Each row is a point on a tangle of strands that fork and nearly touch. The rows are in no order.
Two points are linked if the straight distance between their rows is under 65. Some points are linked to none.
K569: [ -2 -13   6  24  38 -10  16 -25  12  11 -13  -5  15  -8  11  -4  16 -20
 -10 -33 -13  17   9   8  13   5  -7]
K14: [-23 -16 -11 -13  33   7  13 -22  -8   4  36   9  21   2 -61  11   2  14
  24  19 -22  12  15 -10 -14  -5   1]
K456: [-11  30  13  33 -30 -11  -6  10   4  26  -6  -8 -37   9  32 -16  -8 -33
  -8 -50 -13  20 -10  37 -29  18   0]
K773: [  5   7   0 -10 -45   5 -47  -7  -2 -44 -14  10  -9   1  11 -18 -16   8
   5  11  24   1  27   7  15   3   4]
K285: [ 14  -1   3  16  -7   5  10   1  -4 -16 -17  25   8  -8  14 -13   5 -20
  -6  -3  16  12  17  31  11 -19   4]
K563: [ 10 -37 -21 -37  -1  10 -12   7 -21  17  -5  27 -13  11 -47  36  23  11
 -26  17  44  -8  10  -9  -6   4  33]
K127: [ -8   8  25   1  17  -3  21  -8   4  33  -5 -38   3 -24  25   4   5 -20
  -4 -49 -23   2 -12 -21 -22  -4 -16]
K755: [-31  28  10   9  18  -3  -5   7 -13  -8  48 -14 -16  -7 -24 -17 -33   1
  14  -8 -41   2  -8   9  -9  10  -6]
K463: [ -1  26  17  13  12  -3  14   0  11  13 -36  -7  -1  25  44  -2  -1 -35
 -25  -5   8  -8   2  13 -12   8  -7]
K950: [-15 -14  13  14  25   2  27 -11  10  28  34 -35   6 -27   3  11  15 -19
  11 -21 -31  -4 -11 -35  -4 -19  -8]
K700: [  5  19  10  -1  -4  -8  13 -21  -1  11 -24 -13   6  -5  32  -6   5   4
  12 -29 -13   8  -6   0  -2  18 -38]
K774: [ 12  21 -23  -2 -37  -1 -24 -27  23 -31 -17   1   8   5  22 -17   3   6
  25 -10  18  29  12  11  27  15 -21]
K525: [ 16 -17  -7 -23  21  18   4  -6 -16  15  -2  18   6   2   1 -21   3  17
  -7  14  -6   1  14  13  -6 -11   4]
K624: [  5  22  10  -7  13  -1  14  19 -10  20  10 -20 -22 -10  18  11 -16 -10
  13  -5 -19 -10 -19 -13  -8 -12  -3]
K622: [ -3  15   8  13 -18 -20 -35  21   8 -16  -1  -1 -16  -3   8  13 -21  -1
  -6  -7 -12  11 -38  14  10   7 -22]
K991: [ 15   8 -26  -9 -19  -8  -6 -20  11 -18  -1  -5  12  -1   6 -19  10  23
  17  -5   5  33  36   7  21  26 -14]
K872: [ 11  15   1 -18 -63   7 -22  -1  -8 -20 -41  20   7  16  13 -38   4 -20
  -3  20  35  -6  30  28  11  16  16]
K262: [-14  13   1 -20  11  29   1 -10  -5  -3  11  27   8   2 -20 -29 -25  32
  14  29  -5 -15  22  21 -15  -3  22]
K680: [  1  -5  -8  15  -1   0 -10  -5  -1 -28  -1  10  18 -17   4  -9  -5  -5
   1  -3   2  29   6  22   7 -18  -6]
K553: [  9 -11  16  -2  -9   8  21 -15  -9   6   7  -8  12  -7  28  44  23 -19
  11  -7 -17  13 -11 -29  18  -9 -18]
K17: [  6 -14   7   3  26  11 -12   7   5   5  -1  14   0 -11  -5   2  -4   8
   9   0 -14   5 -32   4  -4 -16  -3]
K792: [ 10 -20   1   1  -7   6 -14  21  -2   8 -42  14  -4  15  -5  -8  13 -11
 -40  13  37 -36 -24  -1  -6  -5  32]
K670: [  8 -27   3   3  40  -8  22  -8  14  11 -11  -6  13  -4  -3   3  23  -5
  -5 -21  11  21  20  -8  24  -8  -4]
K617: [  8  16   7 -14 -14  -5 -11   5   1 -22  -1  11   1   4   9  -9 -24   8
   0  10  -4  14 -13  24  39   3 -14]
K528: [-28 -17   2 -15  22  17  20 -27   2  24  31   6  19  -1 -42  28   9   2
  31  34 -40   5  -3 -25 -18 -14  11]
K304: [ 16 -16 -36   3 -11   4 -13  10  10 -25  20 -21   6  -1  -5   7   3   4
  11  -2   4  15 -33 -19  17 -17 -20]
K723: [ 15   8 -13  20 -17 -13 -15 -15  23 -26 -18  -4   2  18  27   4  10  -5
  16 -16  10  22  -4   3  17  10 -23]
K513: [  7  29   5  24 -35   6  -8  -3  -7 -19   2  -7 -19  18  43   4   2  -8
  14 -29   4  10 -31   7  25  19 -23]
K184: [-28  -8  34  13  45  -6   8  17   3  38  10 -27 -27 -15  -8  11   5 -24
  -8 -25 -27  -5 -15 -24 -29  -4   7]
K245: [  4  18  15   9 -25 -12  -2   0 -10 -10 -21  -6   5  18  23 -19  -1   5
 -12  18  12  -4  13  -4 -10  23   2]
K426: [-13  -1  -7  23  16  -7   7   4   6 -20  11  -2  13 -28 -15 -15 -13  11
   5  -9  -5  18  -2  20  -4 -17 -15]
K434: [ -6 -37  -1   6  24  27  19   1  20   0  32  15   4  -4 -26  33  12   8
  33  10  -8  -4   3  -5   8 -24  -5]
K251: [  5   3  -6   5 -21   0 -24   8  22 -35  11  -7   1  -3   7  14 -16  -1
  -2   0 -10   7 -29  14  33   1 -30]
K41: [-25  15  17  -4  10   2  20  -8 -17   6  31  -6  17 -22 -13 -10 -17  31
  12   6 -33 -23  10  -9 -25   9   2]
K471: [ 30  -5 -15 -14 -13  14   4   1  -6  -4 -27   4  -7  16  21  -9   9  -5
 -21  14  38 -26  29  -5 -15  -8  28]
K968: [ 10  24  -1   9   9 -22  28   5 -15   4  -4  -3  10   1   1 -25  -4   5
  -4  -4  -2  12   9   7   4  16  -3]
K827: [  1  -4  -1   2 -52  10 -22 -28  -6 -32 -22  21   9  22  29   0  11  -5
 -10  -7  27   9  12  25  19  10  -5]
K116: [ 10   6 -16  -2 -22 -15 -18  10 -13 -19 -16  15   6  -1  -9 -13  -8   3
  -7  20  27  11   2   2  -1 -12  23]
K934: [-25   0  -3  -2   5  20   6  -8 -10  14  31  15  -1  36 -26  -3 -27  26
  20  26   7  -7 -22  -2 -22  -6  14]
K465: [ -5  47   2   5   5 -25  22  -6 -12  20   2 -22   2 -29   9 -26 -19  -5
  -6 -34 -17 -12   2  17 -10  25 -12]
K749: [ 18  14   3 -14 -39  -4 -11  22 -13  -4 -46  26   8   6   4 -45   0  -3
   0  30  15  -8  14  20  -2  12  25]
K423: [ -7  43  10   7   0 -10  22  -1  -2  31  -5 -31 -10 -14  29  -5 -10 -16
  -7 -45 -19   2 -11   7 -17  10 -16]
K718: [  4 -26 -20 -27 -23   0 -33 -12  -2 -14  26  14   5  17 -23  21  -6  36
  -5  29  -4   2 -10  -6   5  -2  12]
K781: [-13  -5 -15  -3 -16  18 -21   5   7 -41  36  11  -6  -2 -29   8 -17  37
  21  26  17   3  11   0  14  -1   5]
K922: [  3  15  10 -12  -7   8  16 -27  -9 -12  14  -7  21 -21  18  -7   2  14
  11  -6 -34   2  28  -3  17  22 -18]
K667: [ 12  -2   7 -14   1   1   5  -8 -16  15 -30  -5   8   2  30  -7   6   1
  -8  -5 -13   5  -5  -7  -4  12 -18]
K136: [ 14   1  -7 -17 -11  11   4  25 -10   4 -33  29   4  18 -10 -37   0   5
 -22  38  13 -17   9  16 -13  11  23]
K973: [ -1  13  17  14  13   9  24  27  -8  16 -15  -1 -13  -1  17 -29 -15 -20
 -15  -4   1 -27  -2  25 -21 -15  -1]
K237: [-11   9  12   1  16  -5  15 -12 -13  -7  33 -20  -1 -26  -2  20   5 -27
  22  -5 -55  -5   5 -19  12   0 -21]
K272: [  8   4   1  -1 -28  -7 -23   4 -19 -21 -35   7 -11  14  20   2  -1 -20
 -28   0  29 -17 -18   7   5   6   4]
K878: [ 17   7  -2 -16 -11  -5  -2 -10  -5 -14 -12   3   9   3  11  22   8   1
  -4  17   8  14  31  -5  12   4   5]
K289: [ -3  18  22  22 -19  -3 -15  18 -10   9  -2  -7 -31  -3  29   0 -17 -18
 -14 -20 -23  14 -19  24 -21  13  -2]
K607: [ 11 -28  -5   2  29   2  -3   2   1  -2 -12   2 -10  -2  -9   1  15   4
   7  -8  16   4  15 -20   4 -14   5]
K495: [ 10  -4 -10  -1 -23 -19 -25   7 -19 -27   5 -13  -3   2   2  17  -3  10
  -2  10   5  -5 -26 -40   8   6   4]
K59: [ -4   9  10 -14   7   6  -1  13  -3   3  -2  -2  -6  16   7   8 -22   2
 -15  34  -6 -30  -6 -11 -31 -10  10]
K102: [  3  -9  -7 -19 -12  13 -22  -5  -3   0   6  30   1  19 -11 -34 -12  23
   4  31   8  -5  27  15 -13  -1  31]
K600: [-10  36  35  13 -21  11  -5  12 -11  -4 -17  -9  -7   4  42 -13 -24 -16
 -22   0 -20  -4  -5  19 -16  20  -9]
K506: [-31  -1   9   3  17   8  13  -1  -5  24  50 -14  -1 -12 -38   6  -7   7
  35  -4 -44  -9 -32 -13 -25   0 -17]
K433: [ 12 -31 -11 -23  -4   1  -5  -6  -1  -3   1  -2  12  -6 -11  45  21  -8
  -9  15  18  12  -3 -33  13 -20   6]
K233: [  9   0   5   4 -11   1  -8  18 -10  -3 -36   4  -9  33  20 -10  -6 -28
 -38  13  18 -26 -14  -2 -11   0  10]
K490: [  4 -15  -6 -29  18  26   8   7  -6  20   2  13   4  14 -27  31   1  -1
 -20  33  27  -9  19 -18 -22 -16  41]
K791: [-15  22  22  31  10  -4  15 -10  13  29 -47  -5   3  -1  30 -27  20 -27
  -7 -42  18   0  -4  13 -21   9 -12]
K162: [ 13 -33 -19 -12  -1   6  -9  -4   1 -18  17  12   8  -4 -19  14  13  23
   4  12  -5  30  19   5   7   0  -2]
K215: [-15   2  10  24  18  -3   9   6  15  32  34 -22 -23 -29 -11  18  -3  -9
  11 -37 -50  -8 -14  -1 -21  -2  -8]
K394: [  7 -39 -23 -33  -4  14 -20   2 -14 -12  18  30 -12   4 -56  39  11  13
  -8  17  29  12   9  -8  -3  -4  22]
K943: [ 14  23  13   3  -4  14   7  13  -3  -4  -8   5 -11 -10  36 -21 -19 -11
   8  -7   2 -14  -5  27  -1 -17  -1]
K631: [-11   8  35  27  16  -5  23   3  20  49 -29 -20   0  -7  29 -20  14 -19
 -30 -37   4  -6  -6   3 -14  16   6]
K864: [  2   1   1   7 -16  -2  14  -6   5   4 -46  10  16  18  22   1  18 -23
  -8 -11  52   8  -5  13   8  -4 -14]
K125: [ 15 -27  -5 -17  -1   8  15 -17  -5   3  21 -13   8  -4  -5   9  25  21
  23   3 -22  -1  23 -26   8   0 -11]
K567: [ -6  16   0  -2 -31  12 -39 -12  -5 -51   7 -14  -8   2  19 -19 -25   3
  12   4   2  12  16  -3  39   7 -10]
K977: [-19 -12  17  -6  50  13  25  10  14  46  11  -3   7   2 -25  12  -2   2
  -4   9  12  -2 -15 -21  -9 -23  22]
K300: [ -6  -9  22   4  54   4  27  -3  13  25  -4   1   7 -19  -8   7   9  -3
   2  -9 -12 -28  12  -3  -5  -8  17]
K30: [-18  35   8  18 -20  -7 -11   7   7  -2  29 -21 -30 -19   6 -11 -28  -6
   5 -47 -48  18  -8  33   9  29 -23]
K302: [ 24 -17 -31 -21 -44  -6 -21   0  -8  -9  11  18  -7   2 -20  30  14  26
  -8  13  37   3  16   2  13  14  24]
K504: [ 10   0 -12 -32  -2  18   2  -2   5  -1  24  24   1  -6 -22  27  -3  26
  20  27   5   2  31  -1  -7 -12  17]
K514: [  3   9  -7   4 -63  -3 -28 -18 -14 -30 -32  22  13  11  14  -3   7 -13
 -15   3  39   2 -17  27  33  13  13]
K899: [ 27  -2 -32 -23 -44   2 -15   5  -8  -8 -33  23 -11  12 -15 -17   8 -15
 -22  22  55 -25  25  18 -11  -3  45]
K468: [  3  20  19  16   7   6  12  -5 -12 -10  22 -17  -3 -15  25  12   7 -15
  25 -24 -47  11  -7   1  19  15 -16]
K253: [ 19  -5   0  15   1   5 -11  13   2  -7 -13  13  -7  -2   9  20   5  -2
   3   4  33 -19 -16  -7  20 -22  26]
K52: [-16 -17 -16 -10  29  16  25 -20   8  10  33  20  20 -11 -48  -3   2  29
  26  -3 -12  -3  22  12  -5  -9   5]
K955: [ 30  12 -18 -23 -40  10  -3   3  -7 -13 -39  14  -4  17  17 -21   6 -23
 -20  17  42 -13  40  17  -6   5  24]
K862: [ 10  18  13  23  -4   6   3   2  -8  -2   6  -7 -12  -2  37  10   2 -14
  11 -28 -13  13 -29  12  19   2 -17]
K932: [ 10 -20   5 -30  23  20  20  11   1  16  -7   0  10   4  -7  32  18 -19
 -30  21  21   3  30 -22  -6 -20  31]
K362: [-13  31  11  30  -9 -16   4   1   4  12 -22  -5 -14   7  28 -20  -9 -38
  -7 -41  -3  18 -14  40 -10  10 -20]
K679: [  0  -4  17  43  -7 -18  -6  19   6  17 -19  -8 -22  20  29   4  11 -22
 -16 -27  16   7 -28   5   2   8  -8]
K412: [-28  15   1  10  -4  21 -12   6  21 -28  47 -23   4 -23 -28 -11 -15  21
  27  -2 -49   6 -12  -1   9  12 -25]
K519: [  1 -10  28  22   7  -6  16  12   7  35 -16 -19  -7  18  37  15  15 -18
 -32 -18  15   0 -24 -11  12   4  -5]
K701: [ 24 -10 -25  -6 -32  -5 -37  -9  15 -29   2  23  -5   2 -10  13   4  23
   0  13  19   8  19  12  27  13  14]
K682: [-12 -23   5 -12  12   8   9  -7  -2  13  26 -11  -5 -10 -22  14  22  -1
  41  18 -41  -9 -10 -45  -3  -9 -19]
K427: [  3 -27  -8 -12 -36 -11 -32   3  -4 -23 -13   3  -1   7   9  -9 -11  17
 -12   3  20  -6  -6   1  -3 -11 -18]
K310: [-19  25  10  12  -5  -7 -15  11  17 -13  32 -22  -6 -32  -9  -8 -19  13
  14 -22 -50  11 -21  15   5  19 -31]
K610: [ 25 -21   0 -14   6  -2  20   5  11  12 -22  -2  -2  13   6  25  32   0
 -12   0  33   2  37 -20  14   9  12]
K912: [-19  21  12  15   3  -7  -8  20 -17  -6  30  -7 -12   6   2 -22 -31   5
  -8  16 -26  -4  -2   8 -10   7   6]
K355: [  2 -25  -1 -14  17   2   9   3   2  17   8 -13   6  -5 -10  29  22 -11
   2   9  -5  11 -15 -47  12 -23  -4]
K776: [-37 -13  26  -7  36  16  18 -16  12  38  25   2   3  -5 -28  34  14 -13
  36  21 -32 -17 -13 -34 -19 -24   6]
K95: [ -8  34  16  21 -30  -1  -7  -9   0 -21  -6  -5  -9   4  34 -25  -5   2
  19 -26  -5   9  -5  13  24  33 -32]
K324: [ 12  -7   2   5   7 -17   0   3   1  13 -15 -21   0  19  17  20   7   4
 -16   1  20  -2 -11 -41  -2  -1  11]
K311: [ 30 -27 -20 -22 -28  -1 -28   9   1  10 -13  34 -18  -2 -20  27  24  -7
 -27  -1  53   0  35  27  -1  10  19]
K691: [  3   1   1  -8  12  12  10  26 -11   5 -15  24  -9  20  -6 -35 -17  -2
  -4  30   6 -29  -3  21  -9  -8  17]
K981: [ 18 -19 -25 -29 -21  -4 -18 -10 -11 -23  -8  -1   6   1  -8  50  18 -10
 -15  -3  23   4 -11 -19  28  -1  -1]
K503: [ -4 -24  10  -7  19 -16  17  -2   2  17   6 -17   1  -6  -4  13  22   3
  17  -1 -32  -6  10 -34   3   8 -26]
K564: [-13  24   9  25 -12  -3  19 -16  14  13 -44   4  18  11  35 -12  17 -21
   7 -26  36   9   1  20  -2   5 -16]
K317: [-12  16  19  -1  16  -5  24  -5 -27  16  29 -24  -8 -19   2  -1 -11 -27
   1 -19 -59 -11  -1 -12  -7   8 -10]
K356: [-14  20  14  -7   3  -8  16 -15  -7   1  21  -8  21 -24   6 -18 -12  25
  -4   5 -39 -17  23   6   3  16  -3]
K475: [ -6  29 -11  -1  14 -26  27  -1 -10  11   7  -8   8 -15 -18 -36 -22   5
  -7 -17 -16 -16   5  16  -9   9  -7]
K309: [ -6   5  15  21  29 -10  22  -8   2  21 -20   0  16 -18  10 -24   2 -19
 -16 -29 -11  -6   2  28   2   7  -4]
K988: [  8   1 -12  17 -24 -10 -26  -3  -9 -39 -12   6  13  -2  -1 -10 -11  -8
  -8   2  20  28 -11  11  14 -11   4]
K797: [  9  20 -10  -5  -8 -13   9 -31   2  -3 -28   3  19   0  11 -28  14   5
  12 -14  11  26  33  15   1  22 -14]
K719: [  5   5 -18  -6  44  -6  15  -9   0   3  19 -11   2 -14 -14   9   1  -2
  23   3 -27   6   3 -18  15 -11  -2]
K268: [ 22  -3   0 -21   9  -1  -8   1 -10   3 -31  13   2   5   7 -23  -1   8
  -3   8  -5  11  -1   5  -6   3  -1]
K142: [ 17 -40  -7 -26   2   4 -13   5   2  12 -32   9  -8   6 -18  30  29   3
 -41  11  48 -14  15 -17  -2   4  31]
K271: [-10   6   6  -9  42   6  27  15  -7  29  -1   2   5  -1 -15   6 -15  -2
  -7  17  -7  -7 -18  -4 -18 -17  12]
K128: [-18  -8   1  -4  16   3  -1   6  -6  -1  27 -10  -5  -2 -23  10  -6  14
  29  11 -34  -1 -19 -27 -15  -8 -21]
K103: [-14 -25  -9  18  48 -12  22 -15  18  14  33  -3  10 -14 -24  -4  11   1
   9 -17 -40 -11  -8   3  14  -1 -12]
K416: [ -9 -15   1  24  19   1   9   4  12  11  29 -22  -6 -23  -5  11   1  -8
   9 -28 -30   5 -29 -15 -10 -17 -16]
K368: [ -4  12  -1   7 -12 -15 -17  -4   4 -20  33 -29   6   0   3   4  -3   6
  14  14 -37  12   1 -26  13  17  -5]
K466: [  0   6  29  22  23  -3  22   4   9  30 -27 -13   7   7  35   8  12 -22
 -31 -11   5  -8   6  -2  -6  10   8]
K945: [ -1 -18 -31 -15  10   4  -7   0   4 -13  35  -1   1  15 -47  19  -2  18
  26  21  -3  17 -22 -27   1 -15  -6]
K51: [ -3   4   2  28   1 -10  -5  -2  12  10  19 -17   5 -23  17   1  -4  13
   7 -21 -34  12 -19   3 -17   1 -10]
K651: [ 18   1 -11 -23 -27 -16 -20 -12 -18 -24 -23   4  -1   8   8  33  -1  -7
 -22   4  24 -10 -15  -4  32   3   0]
K350: [  3  21   1   7  -8 -17   6 -15  -3 -11 -42  11   5  13  17 -39  15 -19
   5  -2  16   4  36  24  -2  19  -9]
K626: [-15   8   9   2  28 -22  26 -12   9  41  15 -24   6 -27 -11  -5  -7   0
 -11 -38 -26 -46  -1 -14 -16   2 -15]
K96: [  5   9   3 -17  -7  -3  21 -23  -7  -2  18 -19  10 -12  14  10  12   8
  20  10 -23  -2  37 -26   5  12  -4]
K725: [  7 -10 -13   5 -13   4 -25   1  14 -43  32  -9   7   6  -9  10   5  13
  15  18 -29  13   6 -15  29  15 -10]
K801: [-11  10  19  19  -2 -14 -13  11 -17 -14   6   1  -1  19   4 -14 -15  14
 -13  28  -5  -9  10   2  -5  16  10]
K180: [ -9   9   0  -2  10 -13 -24  27 -11   6   9   6 -22   6 -16   3 -25   9
  -2  12 -20   0 -52  -9 -16  -1   1]
K734: [ -7  10   2   1   4 -11  -2   9  11  -6  -7  17  -3 -11 -11 -22 -16  29
  17  17  -2  -7  10  21  -1   2  -6]
K42: [-29  10   7  21  25 -11   6  10  -1  22  45  -9 -21 -11 -31   3 -15   5
  10 -24 -44 -11 -21   5 -22  13  -5]
K689: [ -3  12  17   9 -28   3 -16  19  -3 -19 -12   3 -14 -11  26 -30 -23  -4
  10 -15   3  -3 -17  21  -4  -6 -20]
K104: [ -3  -8 -18   3   8  -1  -9  16   6 -14  23 -10 -10   3 -27  -1 -16  19
  23   7   1   9 -37 -18  -5 -16 -18]
K286: [ -5   1  10 -20  11   7 -13  16 -17   4  12  -3 -11  13 -12  26 -20   1
  -5  24  -9 -19 -35 -26 -18 -12   9]
K5: [  6 -10  -9   9   1 -22   1  14  18  19 -39  21  10  10  -1 -24   3 -20
 -10  15  38   4   9  19  -7 -29  16]
K558: [ 15  -2 -18 -12 -31 -16 -28   0  11  -8 -30  25  14  -8  -7  -6   7   7
 -11  18  31  20  23  20  -8  -1  28]
K596: [ -2  -9 -10 -22 -40  -6 -31  -2  -1 -14  11   8  -3   7   8   1 -19  36
 -10  25   9 -13  -5  -3   8  -4   5]
K702: [ -2  31  -5  25  -4 -15  15 -22  28 -11   0  -6  11  -4  24  -8   3   1
  14 -25 -10   6  18  34  23  12 -20]
K733: [-17   5  17  10  23  -2  12  11  -6  40  20 -28 -31 -29   0   3  -6 -20
  -4 -53 -42 -13  -5  -7 -41   5   1]
K887: [-12  42   6   5  21 -14  10  -3 -15  21  17 -15  -8 -29  -5  -6 -20 -13
  -8 -25 -50 -11  -7  10 -22  17   4]
K33: [-16  38  23  22 -27   9 -12  -4   3 -11  20 -18 -24 -11  33 -18 -24  -5
  15 -34 -25   7   1  22  16  28 -27]
K630: [ -6  -6 -20  32  25 -11  10 -13  14   0  29 -11  13 -18 -13 -24   7   0
   4 -36 -38   1  -9  24  10   4 -26]
K744: [ -5   8  -3  19  25 -12   3   0   4   5  -6   2   6 -28  -4 -36  -6 -12
   1 -25  -7  10 -10  28  -3 -10 -11]
K648: [  7   8   3   6  -8 -13  10   6   3  -2 -34   1  -3  17  16 -36   4   0
  -2   9  14 -20  30   8 -19  14  -6]
K345: [-34  -5  26   9  46   4  23   8  -9  40  27 -31 -18 -12 -25   7  12 -22
   9  -7 -29 -22  -9 -40 -21  -6   7]
K283: [ 20  -5   4  -3   8   7   9   0  -1  13 -28 -13   2  10  23   7  17   2
 -14  11  26 -10  15 -19  -5  -1  20]
K105: [ 30 -20 -19 -23 -44   0 -24  -8 -14 -11 -29  30 -14  18   1  13  28 -12
 -22  -4  48  -1  29  26   7  14  19]
K144: [ -3 -15  14  -9  33  12  26   4   8  16  -9 -23   8   1  12  21  11 -32
 -27   2  21   4  12 -31   8 -28  24]
K917: [-28  -5   1  -5   5   6  -9  -1  -6 -10  33   7   0  24 -22 -23 -32  28
   8  24  -8  -1 -12   3 -14  -4  -8]
K189: [ -5 -13  -5  -2   7  22   4   3   6 -20  34  16  -6  -3 -29  28  -4  27
  27  20   6  -4  16   4   4 -20   4]
K976: [ 14   0  -9 -17 -11  11 -12   0  -2  -9 -11  14  -6  14   8 -22  -2   8
  -1  24  17 -10  45   6 -20 -11  21]
K377: [ 10  -5 -16 -22 -14  -6  -1   6   5  -1  18  18  -4   8 -23  33   8  31
   1  23  28   0  36  -7  -2   5  22]
K782: [ -3  31   9  17 -12  -6  26  18   7  21 -26  -1 -13  11  35 -30 -14 -40
 -22 -11   2  -8  -7  36 -17   3  -7]
K839: [  2  -1   7  33  -2 -18 -12  -3  15  -7 -28   4  -5   5  26  -4  15  -6
   0 -17  12   8 -10   5   5   7 -16]
K905: [ 11 -40 -16   8  -6   3  -8  -5   6 -32  -8  -1   0  -6  -1   3  24  11
   7 -18  26  14  11 -13   6  -9 -12]
K668: [ -1   8  -3 -26   8   5   7   9  -3   5   1   5   7  23 -20  23 -18  15
 -11  46   7 -15  17 -17 -20 -11  29]
K194: [ 12 -22  -6 -10  -6  -8 -15   5  14  -3 -44  19   6  -1  -9  -4   9  -2
 -20   8  36   4  27  16 -13 -11  12]
K604: [  2  19  10  -3 -29  -9 -22   3 -21 -31  -4 -15 -14   2  17   9 -16   3
  -4  11   5  -5 -15 -19  24  14  -7]
K762: [  5 -33 -29  -7  10   1 -20   8  -3  -9   3  28   7   9 -43  27   7  14
 -10  15  32   9 -19  -2  13 -18  26]
K846: [  2 -14  -3 -23  26  23  22  13  -1  11 -23  20   6   9 -28 -16   4  -1
 -25  23  16 -13  30  16 -28  -8  14]
K541: [-15   3 -19 -10   4  18   3   2  15 -26  51  -9  17 -12 -29 -10 -14  29
  27  11 -30  10  -3  -2  28   6 -23]
K478: [-13  12  18   4  30 -12  29 -16   1  40  -8 -30  11 -34  15  -7   4 -18
 -17 -49 -17 -25   6 -17 -14  14  -9]
K372: [  6  -7 -24   9 -27   0 -37   7  27 -50  15   5   2   9 -13   7   6  23
  10  14   2  13   2   4  44  18  -4]
K698: [  0  34  -6  13  -4  -8  11 -20  12  15   0 -29  -6 -18  30 -12  -2  -3
  15 -61 -23   9 -15  10  -8  19 -29]
K883: [  5   7   6   1 -51   5   7   1   3   3 -45  16  12  16  33 -22  16  -9
   2   1  45  -4  -2  22  -3   4  -6]
K952: [-12   0   4 -31  28  39  23  -5 -15   4  15  36   4  20 -35  -1 -15  18
  14  28   2  -9  20  13 -23   1  22]
K618: [  9  16  -5  -9  35 -14  21  -1  -8  22   2  -8  12  -2  -5  -2  -4  -1
  -4   5 -17   5   5  -7   2  -2   5]
K824: [ -2 -39   2  -7  18  18   6  29   4  18 -28  16   7  15  -8 -13   7  -9
 -45  23  29 -16 -11  -4 -10 -16  23]
K650: [-11 -19   7  -7  37  21  24   2  18  28  15  13   7   1 -34  32  14  13
  19  15  11  -2  -2 -16   1 -21  18]
K711: [ -8   4  -3  -3  22  -2   5  -9 -15   0  27   3   3  12 -21  -6   0  28
  19  31 -22  -3  14 -20  -9   9  19]
K178: [ -1  -7 -25  -5  25  14  10 -11  11  -7  38   5  19  -7 -24 -17  -7  31
  28  -2 -25   8  -5   6   1  -7 -10]
K307: [  2  10   8  19 -22 -15  11  14   6   8 -54  -2   4  25  28 -49  10 -34
 -11   8  19 -14   7  10 -27  16  -1]
K36: [ -3  -1   6  11  19  17   4  30 -11  11  -6  14 -21   6  -2 -22 -16   0
   2   4  18 -28 -17  12 -22 -25  14]
K270: [-10 -25  20   8   7   1  20  -5  -1  29  10 -25   8 -13  18  29  22 -26
   4  -6 -14  10 -19 -40  14 -17  -6]
K548: [-19 -17  -5 -21 -10  19  -8 -15  -9   1  23  22  11  34 -39  23 -21  24
  11  35  15  -4 -27 -12 -21  -9  22]
K627: [  9 -10  13   4  -7  15   7 -16  -1  14 -11  -2  21  -5  37  31  20  -3
 -11 -11   4  13 -10 -16  17  -7   0]
K257: [-11 -21  21   8  38  -4  25   4  15  13 -12 -17   7  -6   4  10  13 -22
 -19 -14  16   6   2 -17   4 -26  -5]
K383: [  2 -23 -21 -33 -10  16 -13 -15  -9   4  33   9   7  14 -38  29   0  28
  16  33   0   7 -18 -27  -3  -6  11]
K508: [ -5  13   5   3 -11 -16 -25  24 -11 -10  12 -17 -23  -4  -3  26 -21  -6
  -7  -3 -16  12 -42 -13  -8   2 -11]
K275: [ 22 -32 -30  13 -17  -2 -25   1  12 -38  -3  -8   3   4  -3  14  18   9
  -3 -11  21  14 -20  -9  26  -1 -15]
K751: [  8   0  -9 -26 -50  10 -40   0 -14 -37 -27  24  -8  -4  -3 -16 -12 -10
 -13  16  35   0  38  23   7   5  19]
K38: [ 10  12 -20   0  21  -4   8   4  17 -24  25 -22   1 -12 -16  13   5  -5
  29   0 -29   9  -5 -14  30  -3 -19]
K267: [ 20 -13 -11  -9 -32  -7 -22 -15   7 -17 -31  30  -1  29  21   7  12 -13
  -8  -2  32   0  17  32  22   2   2]
K325: [-14  37  -1  35 -12 -16  16 -29  21  -5 -21   5  14  11  29 -16  12 -15
  14 -24  12  27  -6  27   5  13 -29]
K709: [ 28 -30 -26 -13 -21 -11 -18  -2   5  10 -16  14   3  -1 -18  27  33  11
 -27   2  48  13  11  -1  11   9  30]
K579: [ -2  -2   5  12  -5   6 -22  20 -15 -32   0   5 -14  -9   5 -18 -21  12
  13   3   6  -4 -14   1   5  -9 -11]
K770: [ -3 -11  -4   6  10  15   2  25  -7  -6   4  13 -14  10 -18  10 -14   7
   4  13  30 -21 -21  -4  -1 -29  19]
K385: [ -5 -25   0  20  34  -2  20  -4  12   4  29  10   6  -8 -14  11   8  13
   7  -6  -5  -5   9  14   8 -14  -7]
K90: [  8 -26  -8 -29  31  20  12 -10  -2  30   9   7  10   5  -5  -3   5  12
  -4  15  -2  11  -4 -17  -7 -23  16]
K71: [ -2   0   1  17   1 -20  -2  -7   3  -8  21 -18   4   1  12   7  -1   2
  -1   3 -16   4  -6 -15   1  -2  -8]
K684: [  5   1 -25  -4  -7 -14 -20   7  -7 -22  -4  -2  -1  -4 -18  15  -3  17
   4  17  24   5  -7 -23   5 -10  17]

A fork is a point with three links. Follow the links from the first point to the second and name the forks in between, in order.
K302 / K362 => K416, K215, K42, K648, K466, K782
K385 / K553 => K434, K189, K302, K416, K270
K792 / K607 => K270, K416, K215, K42, K128, K104
K617 / K42 => K670, K104, K128
K762 / K355 => K709, K302, K416, K270

Follow the links from the first point to the second, and from the first to the third. Name the last point that the two ways share.
K762 / K478 / K426 => K302
K434 / K426 / K233 => K416
K42 / K105 / K525 => K302
K700 / K310 / K682 => K465
K932 / K416 / K307 => K42
K5 / K553 / K797 => K42
K103 / K774 / K14 => K434
K508 / K725 / K922 => K128
K973 / K41 / K718 => K128
K423 / K416 / K630 => K434

A fork is a point with three links, a tip a point with one. Leave the first point through the second and follow the links. Name the first fork or tip that comes.
K468 / K862 => K776
K617 / K251 => K670
K14 / K52 => K465
K932 / K490 => K617
K519 / K679 => K648
K824 / K792 => K270
K648 / K350 => K466
